A landscape with many valleys, sampled at points; each row gives a point and its height.
A ball rolls from a point to the lowest of its 2 nearest points, and stops where none of them is lower. Distance is the straight distance between rows; heights are no part of it.
davon:  15 -20   3  -2  -9  -5 -17  -1 -21   9   1   4   2   2  -1  12   1   8   0   9  31  height 56.8
Sifad:  13  -4 -17   9   3   9   1 -18   5  -6 -20  -1   2  -6  13 -11   5 -12   9  -8 -13  height 14.7
sel:   3  13  15   5  18  11 -13   0  -7  -5  -7 -24 -20  20   3   8   9   0  -9   6   1  height 39.2
pinuv:  14 -13 -14  15  -1  -1  -4 -14   2  -6 -15  -6 -14  -9   2  -4   8 -17   9 -15  -8  height 16.5
kado:   1   6  -5  15  11  13  -9  -5  -1  -6   9 -21  -3  16  -8   5   3  -2  17  -3 -21  height 27.2
Pire:   6   1   2  12  13   4 -10  -5  -5  -4 -17 -18 -25  10   9   0   9  -7  -4  -4   7  height 27.8
sobaz:   5 -11   8  -2   0   9 -15   8 -16   5  -4  -1  -2   8  -2  14   5   6   0   9  17  height 51.4
govu:   8  13 -15   1   8   3  15 -13   5  -2   6   7  22  -5   3 -10  -5  11   5   5  -5  height 27.9
somi:   0  17   1  -5  -8 -16  14  -4  10  -8   4   5   9 -14  -2 -13  -5   3   0  -5  -1  height 13.4
Voba:   6  25  27 -24   6   8   8  -4  13  -6  -4   4   1  19   0   2   0   3  -2   6   9  height 29.0
Zarom:   9   8  22 -15   1   1 -10  12 -16  12   5  10   6  21   3  13  -1  12   2  11  22  height 79.0
nefu:   6  -4 -16  -4  -5  -4   9 -18  -1  -2  12  16  28 -15  -7  -3  -5  10  12   7  -1  height 28.9
Fak:  12  13  15 -14   5   8 -14  10 -12   1   7   1  13  19  -1   7  -3  12  14  12   3  height 77.0
felis:   3   4 -20   3   0 -17  -2  -1   1  -8  14  -5   6  -8  -4  -5  -3   7  -1 -10  19  height 38.1
Ral:   0 -26 -26   2   0   6   0  -7   5   8  -7   0  -1 -19  -1   8   9  -4 -19   0  20  height 8.7
Mibok: -22   9   4   6   4  -1  15  13   9   1  -2   3  -8 -17   1  -6  -5  -8  -9  -7 -23  height 22.2
Sur: -13 -23  -7  -3  -6  -8  -9  15  -9  -5  11   0   5  -4  -7   2   0   8 -20   3  17  height 32.6
bap:  16   1  15  -7 -18 -18   8 -12  -4  -1 -12  10   2  -8   5  -6   4   4   8  14  24  height 66.2
tem:   3   1   3   2  -8  -9  -8   6 -11 -10  15  -2  10   4 -13  -6  -4   8  14   1 -11  height 72.0
fur:   1  24  13  -8   0  -9  18  -3  19  -3  -7   5  -3  -1   6 -11   0  -4  -2  -3   4  height 9.9
zunim:  -5 -20   3  11  -3  -1   5  -2   8   7 -23  -6 -21 -18  -2   5   7 -12 -15  -4  -1  height 28.0
fipi:  -8  -2 -22  15   1  -9  -4   7   0   2  15 -15 -14  -9   0  -4  -1  -4  -3 -23  -1  height 20.7
varir:  -4 -18 -21   6  -7 -17  -9   0  -5  -9  12  -5   4 -14  -9  -1  -2   4 -10  -4  21  height 36.5
sidi:  -3   9   5 -13   9  18  15   8   5   4  -8  10  16   2  10  12   0  14 -14  14   4  height 24.6
Pidut:  -8 -18 -13  -6  -2   3   6  -1  -1   6  -7  12   9 -18   1  11   3   8 -18  13  15  height 13.8
fovid:  -4 -20 -20  -7  -7   5  -6  -5  -8   0  18  11  26  -3  -9   7  -6  10  -1  11   9  height 32.5
ludak:  -9   3  -5   5  10  12  10   2   9   1  -4  -3   6  -5   0   1  -4   1  -1   0 -17  height 19.5
moga:  12 -17  -8  11   0  14 -14  -8   8   3  -3 -15  -2   4 -15   5   9 -12  12  -2 -20  height 34.6
reg: -21 -16  16  -6 -10   5  -6  21  -9   6  -3   9   2   1 -10   5  -3   0  -8   8 -16  height 35.3
Segil:  16  -1  -4  16   3  -6  -9 -13  -5 -10 -20 -11 -24   3  15  -6  10 -16   5 -14   1  height 20.8
Pizup:  14 -29 -26   0  -2  11 -14 -10   7   8   2  -6   6  -8  -8   8   7  -3  -5   3  11  height 4.3
gub:  -5   8  -9  15  -1 -19   5   0   0  -5  15  -6 -13  -6  -4 -11  -6 -13   9 -22 -21  height 39.4
rog:   3   4   6   2  13  18  -7   9  -9  -1  -4 -13  -1  14   1  13   7   6  -3   8   7  height 46.9
Mak:  -6  19 -15  -2  -1 -10  23   1  11  12   4   6 -17 -21  16 -15  -4 -10  -3 -20  -2  height 22.6
boza: -10 -10  -9  15   2   8  -6   1   6   0  17 -12   5  10 -15   0   0   2  11  -4 -24  height 24.7
galip: -23  15  27 -12   4  -4  13  17   8  -6   2   6  -2  12   0  -4  -2   3 -23   4  -1  height 9.8
gorud:   1 -11 -12 -14 -10   1   1 -13  -9   4   4  21  26 -19   1   6  -3   3   3  16  10  height 30.5
Tid:  -5  -2  18   6  -2  -3 -10   3  -7  -6 -12  -8 -15  -1  -9   7   7 -13   5   3 -22  height 40.8
pegof:  -4   9 -17  -9   9   9  15  -2   9   1   8  10  28  -4   3   3  -8  18  -7   5   3  height 27.0
Gosu:  -5  10   9   6   6  -2  -3   9  -1  -7   0 -15 -12   6  -5   1   3  -5   2  -1 -12  height 43.4
vaf: -10 -24   5   0  -9   3   1   3  10  13 -14   5 -12 -14 -12   8   6 -13 -15   5 -12  height 31.2
lilig:  -9  17  -1   7  13   4  10  -1   7  -3  13   0  10   5  -4  -8  -9   6   3  -2 -25  height 17.9
rufov:   2  -4   6  -5  -3  14 -23  12 -16   5  15  -1  10  24  -3  12  -6  10  20  10  -4  height 75.8
roru: -14  19  -8   2   6  -7  20   6  13   7  11   4  -6 -11   8 -16  -8  -5  -4 -15 -19  height 24.4
fesul:  -8   0   3  -2  -5  -5  -8  10  -9 -12  30   2  19  22  -8 -14 -11  15  12   7 -14  height 72.7
seson:  19 -17 -22   2   5  19  -8 -15   0   1  -3  -5  14   1  -2   6   4   5  10   2   3  height 9.4
Muso:   8  36  18 -14  10  -2   1 -18  13 -13   7  -5 -13  17  -1  -9  -1 -14   6 -14  -6  height 34.8
midop: -14 -13  -1   2   6  -7  12   8   0   7  -6   3  -5  -5   7  12   2  13 -34   7  27  height 85.7
sero:  14  19 -18  10   9  -5   3 -13   0  -2  10  -7 -10   3   9 -14  -1 -11  18 -22 -17  height 39.3
Moni: -12  -1  35  -5  -7  -7   5  10 -15  10 -17  13 -11   2   4   9  -3   3  -4  20   4  height 83.3
Vegi: -15 -16  21 -10 -20   2 -11  13  -8  17  -4  22  -1 -11  -7   6  -9 -10  -1   6 -10  height 38.5
vekab:   9 -25 -11   9 -11  -1  -6 -12  10   3   7  -5   2  -6 -22   0   3 -12   8  -4 -21  height 36.2
ruti:   1  -4   3  -4 -17 -16   7  -4  -3  -4  -6  13   2 -19  -1  -2   0   6  -2  12   9  height 67.3
Lev:   8 -12  17  -1 -13   1   4 -10  -7   6 -31  13  -7  -5  12   4   7  -3   5  16   4  height 68.7
lilag:  16   7  11  -4   0 -13 -10   2 -10  -8   4  -7  -2   9  -5  -1   4   7   7   3  14  height 61.1
ped:  -2 -17 -13  -3  -2   3 -13  15  -9  -3  19   0  17   6  -8   8  -1  14  -5   5  13  height 35.2
zutug:   9  11  -5  10   9  -1  -1  -5  -2  -8  -1 -15 -12   1   6  -4   0 -11   8 -13 -13  height 40.2
moton:  18  10 -17   3   4 -11   0 -10   4  -8   9  -4  10   0  -1 -10  -3   3  14  -9   8  height 39.0
Nor:  -9  19  -2  -8  10   8  19   5  19   0  -3   7  14  -3   8  -2  -5   9 -13   1   2  height 26.0
vavob: -27  -6   7  -4  -1   2   1  21   0  -7   4   4   2   3  -2  -5  -7   3 -13   3 -14  height 31.3
fut: -10  -6  13 -11 -13   1  -1   9 -10  10  -1  24  15 -12  -2   4  -7   3   1  16  -5  height 40.7
bon: -17   2  23   2   2  -1   9  10  -4   5 -16   3 -14   1   6   8   3   5 -17  12   2  height 84.4
par:   7  18  12  -7   3   6  16  -9  15  -1 -22   3   0   7  18  -4   6   0  -4   7  10  height 13.0
Piba: -11   0   5   4  -1  -3  15   2   8   1 -17   1 -11 -19   7   0   2  -6 -13   1  -6  height 25.1
Vaza:   7  -9   3  13  -3  -3 -10  -4  -2  -9  -8 -20 -23   2  -8   4   6 -22  10  -7 -21  height 35.1
kog:   6  12 -15   3   4  -8   9  -7   4   6  -2  -1 -22  -8  16 -13   0 -12  -2 -19  10  height 20.2
dap:  -8 -15   8  -7  -6   2  12   2  -6  16 -14  19   4 -12  10  15   1   6 -15  19  20  height 18.4
feva: -19 -18  -3  10  -8  -3  -8  11   3  -9  14  -7   0   4 -13  -7  -4  -1   0  -2 -21  height 21.0
sebu:   6  33  11 -19   2  -7  13 -21  19  -4   4   5 -21   7   4 -12  -3 -21   8 -27  -2  height 37.1
zufo:  -6 -17 -14  16  -6  -2 -16   5   2  -1  15 -20  -8   1 -14   2   4  -4   1 -14   1  height 26.3
ralid:  -5  10 -10   6   1 -13   8  -1   5  -5  18  -1  12  -3  -7 -14  -9   7   2 -12 -11  height 15.9
vidib:  -7   3   5  -4   3 -20  13   5   2   4   3   7  -2   3   2   2   2  14 -28   3  34  height 86.3
gano: -14  -3  29 -10 -10   1  -6  15 -17  23  -6  19   4   4   8  15 -12   0  -7  13  11  height 82.2
sorub:  13  30  19 -15   9   3   2  -9   9 -15   2  -7   2  15  -1  -6   2  -1   9   5  -5  height 32.1
kubo:   9  -6 -30   7   9   7  -2 -10   3   3   5  -8  10  -6   3   2  -2   4   1  -9   8  height 11.7
Fetu:  10  25 -16  -8  20  15   5  -5  17   5   6  -8   0  13  12  -6   3   4  -5 -15  16  height 41.0
rabag:   8  -6   0   5   7  22 -20  -3  -7  -1  -2 -15  -2  15  -7  10   8  -2  16   6 -12  height 31.1
finem:   1   5  16   1  -2  -3 -16  12 -14 -10   6 -14 -11  15 -10   4   6   4   8   4   0  height 53.1
riv:  15  -6  -7  -1   1  16   3 -14   5   1 -28   8  12  -4  16  -3   6  -3  10  11  -6  height 16.0
Vugu:  -9  23  23 -12  13   8   8   7   6  -2  -3  -2  -5  13   0   4   3   3 -13   8   0  height 23.3
dit:  13  -5  -1  -6  -9   0 -12  -4 -15   0   8   7  17   0  -7   3  -3   9  23   6  -4  height 71.3
Regu:  11   5   0  -5   9  16   6  -5   6   1 -32   3   6   3  20   3   9   4  -4  12  12  height 14.8
vekep:  24  23  -8  -4   5  -4   7 -21  12  -6  -4   3   9   4  10 -17   0  -2  15  -8   2  height 39.7
Tob:  16  28  -5  -5   3 -10  11 -16  11  -3   9   1 -15   6   6 -19  -3 -17  18 -23 -12  height 38.6
Fefur:  -1   0 -14  10  -8 -24   7  -6   2  -6   5   3  -4 -22  -3 -10  -5  -9   6 -17  -9  height 38.2
mugul: -18 -14   5   2   6   6   7  13  -2   4 -10   2  -8  -6  -2  11   5   7 -23   7   6  height 85.2
neduf:  -2 -18 -14  17 -12 -14   7 -11   4  -3  10   4   2 -15 -17  -8  -4 -13   9 -11 -24  height 37.3
toz:  -5   1  11  -8   6  11  16   3  -3  12 -20  10   1   4  15  16   4  14 -16  18  16  height 22.4
muz:  23  10  14  -4 -10 -21   1 -13  -2 -12  -7   0  -3   0   3  -7   7   1  13   2  15  height 64.5
suzef: -21   4   7  -4   3  -7   7  22   2  -5   8   1   0   0  -1  -4  -2   8 -22  -1   8  height 24.8
Fonod:  18  29  -2 -11  14   8   1 -17  17  -4  -5  -2  -2  19  11 -15   1  -5   5 -14  11  height 40.3
kigu:  -4 -10   5   1   0  12   3  -3   4   3  -9  -1   2  -3 -10   2   0  -8   7   2 -33  height 21.4
Vafa: -16 -20  -3   8  -6   4 -14  15  -7 -13  34  -7  11  21  -8  -8  -8  10   8   0  -9  height 73.5
velit:   0 -12 -13  21  -1  -3 -10  -3   7   1   8 -19 -19   1  -7   2   3 -18   9 -18 -16  height 31.0
Zoza:   4  -8  26  -6 -13   6  -7  -3 -15  19 -21  19   2  -2   9  11  -5  -6   9  18   9  height 69.5
sodal:  -2 -13  -2   6  -6   7 -25  11  -7  -5  24 -10   6  18 -14   7  -1   8  17   2  -6  height 74.6
gul:   4   5 -30   6  13   2  -2   1   4   6   9 -13  -7  -3   9  -1   0   5  -8 -15  24  height 13.7
tazar:  -6  -1 -18   8   6   0   1   3   2  11  -3  -7 -16 -14   9  -1   1  -4 -13 -17  11  height 16.9
suduz:  11  -2  14  -9  -9   2  -9  -1 -16   8 -10  11  10   1   1  10  -1   2  17  12   5  height 70.5
Dum:  -8   2  24 -11  -7   3 -14  23 -20   8   9  15  10  14   3   9 -10   5  -1   9   7  height 81.1
Vetaf:   8 -11   0  -1 -12  -1   2  -6  -3   0 -18   7   2 -16   0   4   4  -3   5   6  -4  height 68.0
Siz: -20 -16  -9   8  -6  -7  -6  19   2  -9  13  -8  -2  -5  -7  -9  -4   2 -15  -8   1  height 26.5

Call two points neighbours if one is among the 2 nearest of the other. Go from one point of each pair to the other, from neighbour to neighbour, staying as low as possible. Name the highest point that can't be avoided.
Pizup, galip => Gosu
Sur, Pizup => ped
Mibok, Pizup => roru
fur, Sifad => riv

Where does a ball stop that starts at each point below?
davon => Sifad
Fefur => feva
zutug => galip
gorud => Pizup
